A landscape with many valleys, sampled at points; each row gives a point and its height.
A ball rolls from a point to the lowest of its 4 nearest points, and stops where none of them is lower. Distance is the straight distance between rows; heights are no part of it.
K_291: [ 79 128 168 214 124 200 168 109  99 175  89 181 140 160 116 119 170 157
  85 149 182 148  80  74  99 156 138 202 130 167  78 102  89 163 169 218
 139 125 148 215 158 111 126]  h=1.66
K_234: [117 111 108 162 124 189 147 130 120 147 153 136 162 155 128 113 178 153
 108 115 136 124  88 113 116 122  88 170 126 163 110 117 117 132 125 148
  93 147 136 139 123  86 127]  h=5.93
K_945: [166 142  27  85 136 140 118 181 114 106 234 130 164 122  91 124 192  93
 114  44  59  55  97 181 139 134  23 114 111 148 177 104 166 117 142 101
  85 210 130  91  83 105 112]  h=6.31
K_419: [ 92 123 172 160 122 137 146 111 124 140  68 136 113 141 151 133 119 156
 127 177 142 166 119  97 124 140 194 170 140 112  95 119 112 137 118 158
 165  95 119 161 154 148 122]  h=3.37
K_802: [176 153  29  84 140 130 104 178 118  97 216 126 144 121  95 132 162  83
 122  54  52  68 115 193 135 121  26  91 114 149 180 127 169 136 138  89
  84 213 119  91  74 108 108]  h=5.68
K_952: [160 131  98  75 160  79 102 151 157 118 155 104 104  99 127 121 104 111
 136 112 105  97 161 157 153 123  96  45 117 112 172 139 159 105 111  67
 117 128 129  88  94 142 139]  h=2.68
K_723: [ 79 142 229 182 105 109 143  96 143 133  23 148  96 148 163 153  81 162
 146 229 187 194 128  57 125 124 242 175 129 104  96 121  78 138 126 175
 157  82 145 163 166 152 146]  h=1.11
K_827: [138 129 126 102 139 112 108 118 138 130 129 122 118 125 128 116 106 126
 117 124 141 139 151 140 138 122 147 116 115 101 130 132 138 119 129 107
 142 120 124 111 124 133 138]  h=2.49
K_713: [ 92 137 174 127 117  81 112  93 137 121  60 117 100 123 146 131  50 143
 155 179 135 167 167 119 136 124 214 123 119 107 134 141 102 125 128 156
 169  75 131 129 154 161 117]  h=7.37
K_554: [154 149  61  32 153  61  90 173 164 104 174  67  97  90 144 144  94  96
 154 108  83  61 163 184 154 126  92  34 131 108 213 154 188 110  87  35
 101 135 112  42  85 138 129]  h=6.13
K_604: [157 124 109 108 143 132 123 139 126 111 163 128 167 120 115 120 143 110
 140  94 104 126 107 147 135 120  81 121 130 133 137 126 133 120 143 103
 100 145 131 123 122 110 134]  h=1.85
K_451: [176 139  98  73 161  98 104 150 128 112 171  95 130 118 127 120 130  88
 143  87  99 100 154 153 146 120  71  61 128 132 160 150 162 126 120  74
 100 145 127 102  99 134 132]  h=1.44
K_430: [ 94 117 198 186 107 170 159 114 119 159  71 148 118 139 146 140 126 164
 132 188 170 161  99  81 112 148 182 182 146 131  71 106 100 152 130 185
 172  83 120 189 140 130 122]  h=4.73
K_190: [127 119 109 152 121 161 147 117 129 137 146 125 164 130 121 111 155 140
 121 105 131 131 102 130 123 128 104 156 135 146 114 120 104 126 124 130
 108 146 123 120 146  95 124]  h=5.98
K_254: [151 113  85 134 115 173 140 142 108 130 185 148 166 144 125 127 209 127
 127  90 109 110  89 140 113 138  42 156 118 154 122 114 138 106 135 135
  80 156 137 141 129  92 125]  h=3.31
K_474: [119 131 138 120 119  96 124 109 132 117 103 130 104 133 124 132 101 133
 126 132 138 156 156 118 131 120 175 124 119 101 129 130 127 123 123 132
 169 113 138 113 151 148 127]  h=3.21
K_620: [ 92 120 155 188 109 165 163 117 113 146 107 155 140 128 124 130 155 163
 106 135 155 128 103  97 101 142 148 168 156 141  91 105  98 155 133 162
 134 106 125 149 151 109 121]  h=4.10
K_733: [141 115 106 118 135 141 127 125 133 128 153 128 154 120 126 118 143 125
 122 106 115 122 101 143 135 126  91 138 124 146 127 122 127 122 137 118
 105 159 114 123 133  98 133]  h=1.64
K_816: [165 143  43  95 134 141 119 163 119 108 200 134 165 130 104 120 187  97
 126  59  74  67 102 169 129 135  26 128 101 153 150 114 157 103 146 112
  87 200 119 109  97  97 126]  h=3.87
K_469: [ 91 112 171 208 108 177 169 109 106 155  85 161 131 139 131 130 141 165
 102 164 165 138 100  85  97 141 157 178 149 145  84 116  97 152 148 183
 155 101 142 186 149 121 132]  h=5.58
K_790: [177 152  25  90 142 146 114 181 109  95 228 148 165 123  92 125 219  91
 113  50  54  63  92 183 126 111  24 119  99 156 159 107 181 125 142 105
  78 213 129  97  72  99 112]  h=6.26
K_219: [ 95 121 198 172 113 141 146 114 120 140  63 137  99 144 147 140 113 159
 137 191 157 158 126  88 131 142 195 169 132  99  91 129 105 126 114 178
 160  96 114 168 153 149 125]  h=3.19
K_356: [130 115 109 144 126 181 137 132 126 135 154 142 165 141 124 114 171 147
 115 108 130 131  95 126 135 122  96 156 116 152 115 126 125 128 125 135
 101 152 126 133 137  86 130]  h=5.74
K_42: [172 130 115  90 160 114 109 139 124 114 160 118 140 115 114 111 126 110
 136  96 106 123 133 141 141 122  95  94 122 131 149 129 144 118 138  86
 113 144 128 115 108 129 136]  h=1.71
K_105: [103 117 168 163 123 138 157 122 110 133  90 146 109 138 131 134 132 161
 128 163 139 161 116  96 125 138 183 165 141 115  99 114 114 135 125 155
 161 101 115 142 153 134 126]  h=3.49
K_892: [123 121 144 116 128  96 113 119 141 128 103 120  98 131 135 140  91 130
 126 136 141 152 176 140 131 117 178 109 119 104 145 140 126 114 110 118
 163 110 140 113 144 156 124]  h=2.78
K_441: [118 123 146 130 125 117 135 107 129 123 104 137 115 140 128 139 121 131
 127 136 147 162 138 119 125 137 178 145 124 103 115 126 131 128 129 132
 155 109 124 121 150 144 124]  h=3.17
K_878: [175 159  66  46 148  98 104 176 141 109 201  93 127 102 115 131 123  86
 141  78  71  72 163 169 147 116  61  50 127 138 176 158 185 116 105  52
  94 160 116  85  63 133 129]  h=1.99
K_48: [180 140  66  77 143 116 107 166 130 106 192 106 149 105 114 127 140  82
 132  73  68  79 129 174 136 127  40  86 121 144 176 151 153 142 121  88
  98 177 103  97  76 121 119]  h=3.41
K_185: [153 132  95  71 154  75  99 162 155 106 159  98  93  89 129 122 111 103
 132 118 108  97 163 164 156 114 110  33 132 106 184 135 168 110 109  62
 104 127 139  86  86 140 129]  h=2.74
K_929: [ 81 147 225 177 109 101 125  84 141 135  27 127  93 133 172 149  77 155
 150 219 175 184 139  74 123 125 230 159 119 100 109 126  85 135 122 180
 158  76 135 157 163 167 150]  h=0.84
K_743: [153 124 101 119 132 146 132 130 124 114 171 132 171 130 126 120 151 120
 137  98 102 125  95 147 130 133  77 142 118 152 131 125 135 116 127 113
  91 162 136 126 133  89 132]  h=1.28
K_652: [162 138 108  76 157  95 112 137 133 112 164 110 126 111 112 107 126 101
 135 106 109 116 143 143 141 121 101  74 124 125 148 142 150 119 123  82
 109 144 127 103  98 144 133]  h=0.19
K_697: [120 119 119 102 120  82  84 133 152 121 113 106  96 112 114 136  64 117
 132 139 127 128 180 146 127 114 161  72 117 103 165 147 131 118 110  89
 146 107 128  88 131 149 136]  h=1.98
K_900: [162 137  76  44 150  75  97 162 159 103 177  70  91  81 129 132 109  87
 151 102  79  76 163 175 153 123  92  25 134 114 193 143 184 104  96  54
 101 135 123  68  75 136 128]  h=5.48
K_498: [164 133 103  78 162  97 105 148 137 108 169 119 116 106 116 120 116  93
 141  99 104 113 151 153 143 118  85  67 125 123 167 148 148 119 129  79
 103 142 127 107 104 140 134]  h=1.39
K_208: [ 88 119 186 189 119 157 164 117 117 152  73 151 122 142 143 129 122 166
 126 180 164 150 106  92 114 144 178 183 138 117  79 113 105 144 140 181
 157 100 124 172 150 135 140]  h=3.85
K_576: [104 143 152 115 122  92 115 108 135 110  89 116  94 123 138 141  84 146
 135 138 135 161 169 129 124 117 189 113 125 106 130 151 120 112 122 129
 162 105 138 120 154 153 115]  h=3.54
K_685: [172 124  78  89 132 123 111 144 117 116 197 123 170 132 106 129 167  96
 131  77  74  76 114 176 128 134  45 122 120 150 154 126 162 122 142 115
  91 185 120 113 106  98 122]  h=3.18
K_83: [ 89 117 140 190 110 170 171 111 106 151 113 145 146 139 136 132 155 160
 111 143 155 134  97  94 106 133 139 181 145 147  95 108  94 150 142 165
 126 108 135 162 157 106 121]  h=3.84
K_923: [ 94 137 151 119 125  90 123 111 137 120  81 123  95 121 132 131  78 156
 139 154 129 152 173 120 127 126 197 134 114 102 132 136 116 112 128 135
 161 100 137 117 156 148 122]  h=4.08
K_362: [163 120  89 110 125 140 117 143 123 118 189 136 164 138 121 124 170 103
 125  85  89 102 108 167 133 134  40 130 119 152 144 123 146 111 135 111
  89 178 139 125 110  99 120]  h=3.08
K_236: [138 130 111 101 145 106 104 115 135 134 137 121 128 119 123 120 110 109
 121 107 134 130 150 143 136 110 132 109 116 117 129 136 139 116 130 104
 129 138 119 104 127 141 131]  h=2.92
K_661: [130 116 125 141 131 149 138 116 126 138 137 125 146 130 135 121 131 124
 113 122 139 137 111 121 125 123 146 156 136 124 110 117 125 139 135 131
 124 133 112 119 150 113 128]  h=5.25
K_763: [ 79 117 212 223 107 186 164  99 109 169  68 177 142 154 137 132 134 169
  95 155 190 153  91  64  98 147 147 206 144 159  64  94  75 151 167 225
 166 105 148 226 159 112 140]  h=4.13
K_968: [124 129 150 106 118 102 121 107 133 131 112 134 114 138 121 131 113 129
 124 128 137 154 154 136 128 121 168 130 135 109 124 137 132 124 129 121
 159 117 132 115 150 140 117]  h=2.93
K_798: [ 90 120 183 212 113 180 165 111 111 159  75 167 124 136 135 129 133 162
 110 163 166 141 100  93 106 146 151 199 142 158  72 101  89 154 149 199
 150 104 138 206 151 124 126]  h=4.63
K_950: [132 125 112 126 136 136 123 123 126 134 154 130 150 129 125 116 128 127
 132 113 130 137 105 133 132 123 125 138 128 126 115 124 125 115 138 115
 124 137 115 112 148 112 133]  h=6.90
K_625: [ 89 139 207 162 100 116 130 102 142 136  46 127  89 136 172 142  78 142
 143 215 184 171 147  83 122 120 221 166 122  93 107 141  87 127 117 170
 160  70 127 154 165 163 136]  h=1.53
K_189: [ 93 116 155 208 115 179 165 118 111 150  97 166 133 133 137 126 150 170
  93 145 160 132  91  93 104 143 149 186 147 149  91 105  94 156 137 176
 145 100 139 178 154 119 126]  h=4.71
K_961: [133 119 130 123 132 128 122 116 121 134 132 119 138 126 134 123 125 117
 117 122 146 139 134 141 119 120 150 140 131 114 109 133 131 128 136 113
 142 140 109 117 137 126 128]  h=4.22
K_860: [133 124  92  77 142  79  90 147 166 108 140  97  78  89 123 120  88 110
 138 129  99 114 162 169 146 112 118  40 125 111 180 148 147 110  99  76
 118 120 133  72 104 148 142]  h=2.62
K_146: [110 137 152 127 118 106 132 116 126 121  87 127 101 135 127 138  96 146
 141 144 135 162 158 121 123 137 186 137 127 107 127 137 118 129 120 138
 156 101 132 125 156 157 110]  h=3.71
K_271: [176 148  76  50 151 104 109 169 133 100 191  89 131 102 117 128 120  93
 144  71  74  65 164 165 146 124  65  52 138 134 179 155 172 126 104  60
 100 165 111  80  63 132 135]  h=1.96
K_863: [ 83 148 201 136 113  93 124 104 139 133  37 122 100 130 168 134  84 149
 142 204 159 163 154 101 140 122 225 164 119 103 120 135  84 129 125 170
 163  77 134 152 162 165 123]  h=3.20
K_378: [169 152  61  52 144 108  95 167 136  99 199  83 128  98  99 130 126  86
 134  70  55  75 152 166 144 127  59  59 139 143 173 158 176 121 105  53
  89 161 103  82  59 135 128]  h=2.01
K_962: [105 118 133 190 126 198 162 115 116 157 119 149 157 159 129 106 184 156
  89 123 174 123  89  97 104 133 122 173 131 167  95 116 102 153 135 179
 103 137 144 175 133  99 125]  h=1.56
K_564: [120 118 134 148 120 135 143 114 108 131 123 127 128 139 129 130 131 127
 125 134 153 148 110 120 121 129 155 146 139 121 103 119 128 130 139 139
 144 112 116 127 155 126 123]  h=4.36
K_889: [170 152  79  58 156  93  99 169 138 106 189  91 129 106 116 122 134  86
 147  85  88  76 159 160 153 128  82  46 125 128 175 142 171 118 115  61
  97 138 115  84  66 129 120]  h=2.00
K_457: [158 127 115  92 152 104 104 142 133 124 144 124 119 109 107 117 124 108
 131 108 115 130 148 134 149 121 102  86 125 121 145 133 143 113 141  86
 124 149 120 105 110 135 135]  h=1.88
K_535: [ 98 129 152 204 120 198 165 115 112 159 102 176 145 158 127 120 178 158
  82 136 173 140  93  87 107 141 137 193 132 168  98 110  94 157 153 190
 124 115 153 190 148 106 129]  h=3.22
K_689: [147 122 112 109 150 132 120 126 129 130 148 122 151 131 119 117 118 120
 126 108 123 135 116 144 126 121 106 125 124 121 121 126 119 124 138 103
 132 144 111 116 130 116 128]  h=5.35
K_533: [163 137  87  68 156  95 113 154 138 110 163  90 115  98 123 119 126 103
 139 101  96  80 157 155 149 118  82  43 120 121 179 144 165 103 112  74
  97 131 131  94  81 137 138]  h=2.17
K_180: [160 136  87  61 157  69 101 164 158 108 165  84  89  83 141 131 114  94
 148 116 103  86 170 168 153 113  91  24 133 109 195 150 174 114 104  52
  94 133 129  71  94 147 126]  h=3.53
K_329: [123 130 144 118 128 107 114 118 140 120  97 114 110 120 122 133  90 134
 131 139 144 157 157 116 127 129 176 119 124 104 134 146 124 121 121 131
 160 113 145 119 146 153 119]  h=3.26
K_86: [128 123 112  90 133  92 101 135 151 129 129 108  96 112 110 120  91 113
 132 111 129 126 162 150 145 114 130  77 121 115 146 139 143 116 118 104
 136 124 131  96 115 151 139]  h=1.76
K_27: [114 123 134 102 120  87 101 119 148 113  95 105  87 113 128 135  56 129
 141 146 124 142 181 138 125 108 185  77 118  98 158 151 113 125 117 112
 154  97 150 102 145 160 120]  h=2.64
K_423: [120 117 134 169 118 148 149 119 110 139 130 136 147 139 134 128 139 139
 113 130 154 136 102 112 119 134 153 167 142 132 105 112 116 135 135 145
 124 114 123 142 149 116 122]  h=4.01
K_940: [167 151  61  34 143  86  99 169 149 103 193  71 104  86 133 132 126  93
 142  96  81  63 164 179 150 118  78  34 136 115 191 154 198 111  92  34
  99 144 108  60  68 139 126]  h=3.78
K_223: [132 115 134 102 130  95 109 124 135 125 129 119  99 130 112 131 100 119
 123 116 137 142 172 143 127 114 149 102 120 109 129 141 142 108 123 114
 144 120 128 107 124 139 131]  h=2.30
K_473: [122 119 105 174 118 200 154 116 118 161 142 149 161 155 132 111 182 153
  94 113 151 127  96  96 122 135 109 165 128 174  91 121 115 150 136 164
 102 141 149 156 128  91 133]  h=4.78
K_328: [ 72 129 212 205 102 132 142 104 135 147  32 142  93 158 170 154  96 160
 142 217 189 192 124  75 125 134 222 174 132 101  90 124  91 145 119 182
 158  76 149 166 153 147 138]  h=1.45
K_392: [176 129  66  68 147 116 107 162 130 105 199 115 164 121 109 115 143  81
 130  73  80  85 135 178 143 134  41  99 122 146 155 149 158 128 127  96
 102 182 109 111  83 115 129]  h=3.63
K_780: [161 144  62  45 155  88  94 174 157 106 185  73  96  91 141 141 110  87
 136  94  82  71 165 175 153 122  82  32 129 126 190 159 184 117  93  44
 102 143 118  66  72 140 125]  h=4.91
K_336: [ 84 127 223 203 102 144 156  99 137 153  42 146 103 157 149 145  98 169
 142 219 192 190 105  71 120 143 213 166 148 108  82 110  92 148 134 182
 168  71 134 177 157 138 131]  h=2.02
K_560: [156 125  66 116 114 174 120 160 106 126 192 131 169 146 121 132 222 112
 119  83  96  77 102 153 128 137  27 133 121 150 130 110 150 103 138 130
  88 186 128 122 101 101 129]  h=4.02
K_326: [178 134  87  83 135 115 118 150 127 108 180 110 157 119 114 124 153  93
 137  76  85  89 130 170 137 138  54 101 134 152 168 143 155 124 126 101
  95 173 110 105  93 111 121]  h=3.45
K_553: [ 80 110 219 218  99 180 159 100 107 168  66 156 132 155 148 141 117 162
 115 189 186 166  98  68 101 144 164 184 149 136  60 101  87 161 153 209
 173  85 148 203 147 129 136]  h=4.39
K_528: [ 89 130 206 192 105 149 162 114 124 138  44 145 105 156 159 143 107 161
 143 209 183 166 115  83 121 142 204 173 135 110  91 126 100 141 119 181
 164  80 123 170 145 159 135]  h=2.48
K_916: [129 109 122  95 123  79  91 132 156 131 125 108  89 118 122 124  75 112
 128 133 121 131 172 159 147 105 138  70 124 111 159 153 140 119 109  97
 141 115 138  92 120 149 143]  h=0.85
K_621: [108 127 136 111 122  81 114 115 138 122  96 112  92 124 129 140  69 138
 143 134 129 150 183 131 129 114 185  89 118 111 147 146 121 126 119 123
 156  99 139 113 154 158 125]  h=2.91
K_266: [148 125 104  78 151  84  90 141 154 111 134 105  92  99 119 122  94 111
 132 112 116 123 158 151 142 119 113  56 123 119 151 140 149 104 115  82
 137 118 135  83 100 147 145]  h=3.15
K_10: [ 95 122 145 207 125 199 186 113  94 169  97 192 143 168 120 125 168 158
  90 126 173 140  85  79 104 144 131 196 132 179  84 100  89 161 153 205
 127 122 155 202 145 107 134]  h=2.87
K_209: [142 109  90 150 115 170 150 139 116 131 174 149 172 152 131 124 203 134
 113  89 106 116  85 122 126 119  49 164 125 154 114 119 133 120 121 140
  83 156 140 134 129  94 120]  h=3.27
K_196: [184 140  83  73 149 105 112 153 139 108 188  88 137 106 120 124 126  81
 137  79  92  85 159 161 148 128  64  66 131 143 166 151 158 134 126  81
  92 157 107  99  75 137 131]  h=1.79
K_221: [ 83 127 209 186 101 121 149 100 131 140  38 141  91 147 165 148 108 152
 145 205 182 187 122  79 122 143 216 169 133 107  89 120  90 140 122 172
 155  80 134 167 158 154 132]  h=1.67
K_242: [118 128 133 101 113  82 103 113 144 126 115 110  98 125 115 134  67 129
 139 139 139 142 180 149 124 108 165  82 124  96 152 140 128 119 116 107
 160 109 139 104 136 148 125]  h=2.55
K_341: [ 90 115 162 197 119 156 169 114 110 143 101 152 128 136 136 125 144 156
 110 153 157 145  97 101  99 144 156 176 153 135  94 115 103 153 131 169
 146  99 122 164 159 121 122]  h=4.56
K_997: [170 126 110  92 147 112 125 135 129 119 174 131 161 119 112 112 145  95
 143  98  93 123 124 146 144 127  83  99 128 134 146 144 137 131 128  95
 113 156 121 110 110 116 127]  h=2.70
K_765: [149 130 109  91 147 105 109 127 136 134 141 127 124 109 115 113 110 109
 135 113 121 137 153 132 142 121 121  96 120 114 135 142 132 111 134 101
 139 134 129 105 116 139 136]  h=2.94
K_615: [ 86 142 183 129 117 103 117 103 144 120  49 115  90 119 153 134  56 145
 154 195 151 155 168 107 126 117 213 143 121 102 124 144  97 127 121 160
 170  81 139 135 159 164 131]  h=5.80
K_809: [132 124 135 109 129 114 122 110 129 129 124 129 126 128 124 120 117 128
 133 120 145 149 139 128 124 130 154 126 126 105 123 129 138 120 129 112
 145 125 122 112 135 137 129]  h=2.69
K_912: [ 78 151 212 156 108  85 126  73 138 136  31 131  91 116 168 141  55 154
 155 230 179 178 151  81 115 116 233 163 119  90 126 129  92 138 122 168
 160  71 130 146 177 163 135]  h=1.09
K_233: [ 86 114 220 206  95 174 161  96 118 168  51 161 114 155 153 147 118 172
 131 199 195 171 112  67 101 142 190 184 150 118  70 111  91 160 149 197
 167  87 137 196 146 136 121]  h=5.79
K_443: [112 132 155 136 116 116 139 106 127 122  98 139 113 134 117 133 124 144
 135 141 138 160 129 111 120 132 186 150 129 110 117 127 124 127 123 130
 159 106 128 135 154 141 126]  h=3.28
K_614: [136 119 128 106 130 116 116 114 129 129 134 118 125 139 127 120 123 122
 120 116 153 141 136 127 134 115 150 127 120 108 120 129 130 115 133 119
 148 129 118 105 132 134 124]  h=3.00
K_30: [154 109  67 128 118 169 128 142 111 126 183 143 179 151 125 127 215 124
 115  84  99  82  91 135 115 126  33 152 121 149 128 132 146 104 139 136
  80 172 141 134 112  93 132]  h=4.37
K_114: [ 76 114 184 216 123 199 167 108 100 175  83 190 133 158 120 123 156 162
  82 158 184 142  82  69 100 163 135 216 136 172  65 100  81 159 156 220
 151 115 155 221 159 110 143]  h=3.16
K_819: [153 135 101  94 162 119 110 133 128 126 157 121 140 121 118 114 120 114
 130 107 111 137 121 143 142 124  93 107 121 115 133 131 130 120 145  97
 118 151 128 115 119 125 140]  h=3.14
K_472: [171 140  53  90 143 119 110 161 117 103 213 120 161 123  96 119 167  87
 128  66  58  68 109 187 140 124  37 110 110 153 165 121 171 126 136  96
  94 200 117 102  82 109 114]  h=4.57
K_273: [ 90 138 206 159 108 124 138 101 129 132  47 124 103 139 155 132 104 148
 140 195 163 170 154  91 135 125 208 170 134 113 101 131  95 123 111 166
 165  86 121 153 154 154 131]  h=2.77
K_143: [146 124 117  98 150 119 114 127 128 126 151 127 133 111 111 116 121 115
 132 116 124 136 126 130 127 116 119 111 120 117 124 135 134 124 133  97
 132 135 112 111 126 125 134]  h=4.54
K_486: [127 132 129 103 119  93 106 111 139 128 112 118  96 125 112 130 100 122
 119 125 134 149 163 136 131 107 163 106 123  99 142 138 130 113 124 120
 154 112 142 111 131 151 126]  h=2.47
K_998: [115 111 128 171 113 168 161 116 130 150 131 136 153 134 134 132 155 143
 111 132 153 129 102 108 115 131 148 162 142 142 117 112 111 149 128 147
 123 132 122 137 150  97 121]  h=3.81
K_200: [133 117 113 106 141 120 118 121 128 130 139 117 136 120 112 118 116 120
 121 117 139 140 126 134 134 117 125 122 122 115 118 120 135 118 129 110
 132 135 114 114 125 127 130]  h=4.98
K_951: [ 87 119 204 193 104 160 161 112 125 146  50 146 105 159 151 140 106 165
 137 208 167 172 114  74 111 137 194 174 135 127  85 120  97 152 135 179
 167  75 121 173 156 141 124]  h=3.44
K_846: [148 113  96 131 121 160 139 129 126 128 174 146 162 142 127 122 179 136
 125  94 107 118 100 139 132 124  71 148 116 155 124 119 127 110 125 118
  89 156 137 127 130  94 131]  h=0.08
K_53: [115 114 150 184 118 150 157 121 117 141 113 149 143 135 136 134 141 148
 114 137 153 140 101 104 104 132 158 169 156 128  89 111 115 141 133 158
 142 106 125 145 161 112 133]  h=4.34
K_497: [136 113 115 136 137 152 130 117 126 138 151 129 148 127 128 118 132 125
 112 125 142 133 102 137 122 122 134 155 134 129 109 114 113 137 138 116
 122 136 120 118 145 104 129]  h=5.99
K_167: [ 96 136 160 122 127 103 130 102 133 116  65 129 101 124 132 135  83 156
 134 164 144 164 153 109 126 129 198 146 120 110 127 133 102 119 126 152
 165 100 141 140 155 152 114]  h=5.00
K_55: [135 115 105 153 126 189 140 126 118 143 161 158 167 148 124 120 189 149
 115 108 118 122  90 113 125 123  79 157 115 160 105 125 123 116 125 150
  91 149 141 147 139  91 130]  h=5.17
K_12: [ 84 127 189 177 120 151 149 113 115 140  61 142 114 142 141 135 121 164
 137 187 163 161 111  85 133 143 193 177 144 119  89 120 106 132 119 180
 168  86 121 164 147 138 125]  h=3.42
K_176: [169 127 109  94 161 123 116 135 126 107 153 131 144 114 111 112 131 103
 133 102 103 134 120 150 128 124  86 110 129 129 139 128 140 133 134 100
 110 153 119 107 118 112 134]  h=2.54
K_64: [109 129 152 157 129 135 155 108 113 134  92 144 115 134 125 142 118 158
 137 157 153 159 113 100 128 134 188 162 138 112  95 123 124 136 121 141
 157 105 110 145 162 140 128]  h=3.48
K_817: [171 129  86  98 137 129 115 151 123 112 180 118 174 129 125 120 156  90
 134  79  82  86 126 168 137 138  56 117 124 153 151 138 150 123 128 101
  88 177 122 117 109 111 119]  h=2.75
K_54: [180 137  96  86 149 110 114 142 120 113 179 108 141 114 110 123 132  92
 137  81  95 103 148 154 148 126  74  86 133 134 159 145 151 122 132  90
 104 152 123 116  95 127 129]  h=2.10
K_475: [ 87 145 184 145 114 115 138 110 130 129  42 123 101 131 152 130  94 144
 135 184 149 163 145  98 138 131 206 168 121 107 113 140  99 117 115 162
 158  87 123 144 153 159 121]  h=3.90
K_764: [170 123 102 100 134 123 120 139 114 123 178 118 164 117 115 120 147  90
 143  88  89 104 112 152 126 129  72 111 115 141 145 139 147 127 141  99
 106 163 123 116 115 109 126]  h=2.29
K_345: [170 129  64 103 122 139 117 154 126 105 199 119 168 138 108 125 185  99
 136  75  81  78 112 172 129 136  40 137 110 157 142 117 151 113 144 110
  82 194 126 118 105  99 116]  h=3.46
K_539: [107 124 150 159 121 141 153 111 117 135 117 145 141 135 136 138 141 144
 128 135 146 147 114 106 102 137 166 162 138 122 108 113 119 135 132 145
 141 114 121 134 150 125 123]  h=4.33
K_826: [ 64 156 226 181 104  89 127  81 144 148  21 135  86 118 168 155  37 178
 162 240 186 189 143  72 118 111 249 152 120  86 102 117  79 142 139 171
 153  67 137 150 180 163 152]  h=1.38
K_550: [ 93 127 160 145 116 111 150 110 126 110  86 137 108 134 119 140 115 157
 133 156 142 158 136 102 130 136 181 155 128 118 110 120 114 118 124 146
 154 107 127 143 156 159 119]  h=3.43
K_956: [100 131 151 117 125  76 113 114 141 117  78 115  87 121 129 124  61 146
 141 156 117 155 167 135 133 118 194 102 121 105 146 145 109 131 118 141
 168  90 143 113 160 156 116]  h=3.11
K_374: [108 117 129 193 116 175 165 121 110 145 126 155 150 144 134 122 157 149
  89 131 164 135 103 107 107 137 137 177 144 149 100 108 103 157 127 159
 117 122 144 159 145 105 114]  h=3.62
K_112: [154 145  77  49 154  53  85 162 173 102 161  80  92  96 140 142 107  89
 155 124  91  78 167 175 156 118  92  20 132 109 202 147 169 113  86  53
  91 126 116  53  92 151 132]  h=4.81
K_312: [ 80 115 203 214 101 195 157 104 114 170  71 165 139 151 141 134 136 171
  94 167 179 138  92  85  85 140 160 197 155 161  69  91  70 171 152 210
 165  95 138 204 161 128 136]  h=4.26
K_927: [ 94 116 168 212 116 189 175 115 102 153 109 176 144 145 129 124 152 166
  90 139 175 142  91  88 104 149 149 188 139 161  85 103  95 160 149 191
 139 110 150 190 152 117 129]  h=4.21
K_549: [160 126  94 125 115 151 134 136 127 115 178 131 174 139 124 130 183 117
 131  87  98 107 109 154 133 130  63 142 128 158 142 128 140 112 136 119
  87 166 137 120 128  91 130]  h=2.05
K_462: [ 83 112 172 198 109 166 164 115 114 156  81 154 125 145 139 133 129 168
 122 170 162 144  92  86 115 149 168 180 148 137  69 106  99 150 147 189
 167  95 125 181 150 125 131]  h=4.58
K_2: [168 132  63  79 133 129 119 158 120 107 193 120 164 123 114 120 159  81
 139  68  69  73 122 177 136 130  43 110 109 154 170 128 164 128 131 102
  86 188 113 105  80 101 113]  h=3.77
K_782: [154 114  98 120 135 140 121 136 127 116 167 138 162 130 123 121 159 115
 133 107 109 122 110 159 132 129  79 137 127 144 147 126 138 114 134 116
  96 156 123 123 132  93 135]  h=1.52
K_915: [170 149  36 102 131 143 112 175 108 109 224 136 168 121 100 115 216  92
 128  52  56  66  93 172 127 123  25 113 109 152 162 113 174 120 149 107
  82 206 122  91  80 104 110]  h=5.19
K_715: [174 152  62  68 149 110 103 160 129 103 202  92 143 108 109 129 136  74
 134  69  63  81 140 170 146 125  50  81 126 139 171 150 170 139 113  86
  94 173 107  96  64 131 124]  h=2.31
K_295: [ 96 128 182 178 114 148 161 117 117 139  74 143 123 137 135 131 117 165
 129 179 156 152 104  96 118 139 184 167 143 113  88 113 109 133 128 169
 159  91 114 162 151 139 131]  h=3.51
K_579: [163 123  77 109 111 155 121 148 110 116 192 131 175 144 120 137 203 106
 122  75  96  84 110 152 126 140  36 142 117 143 133 116 160 108 135 121
  80 179 130 126 116  95 121]  h=3.66
K_289: [127 111 116  89 126  74  77 135 161 123 124 100  82 106 122 135  66 112
 141 133 112 118 169 163 145 109 138  56 124 112 166 143 143 115 110  86
 141 112 129  81 120 154 148]  h=1.77

For each start below, name the point where the ball stops.
K_802 => K_846
K_208 => K_929
K_53 => K_962
K_105 => K_929
K_430 => K_929
K_472 => K_846
K_564 => K_916
K_167 => K_916
K_915 => K_846

Call two points neighbours if one is among the 4 nearest of the other. Go from one point of each pair to the other, from neighbour to neighbour, staying as low as possible. Name the highest point that can't be avoided.
K_846, K_929 => K_64
K_962, K_291 => K_535
K_916, K_652 => K_952
K_652, K_846 => K_176
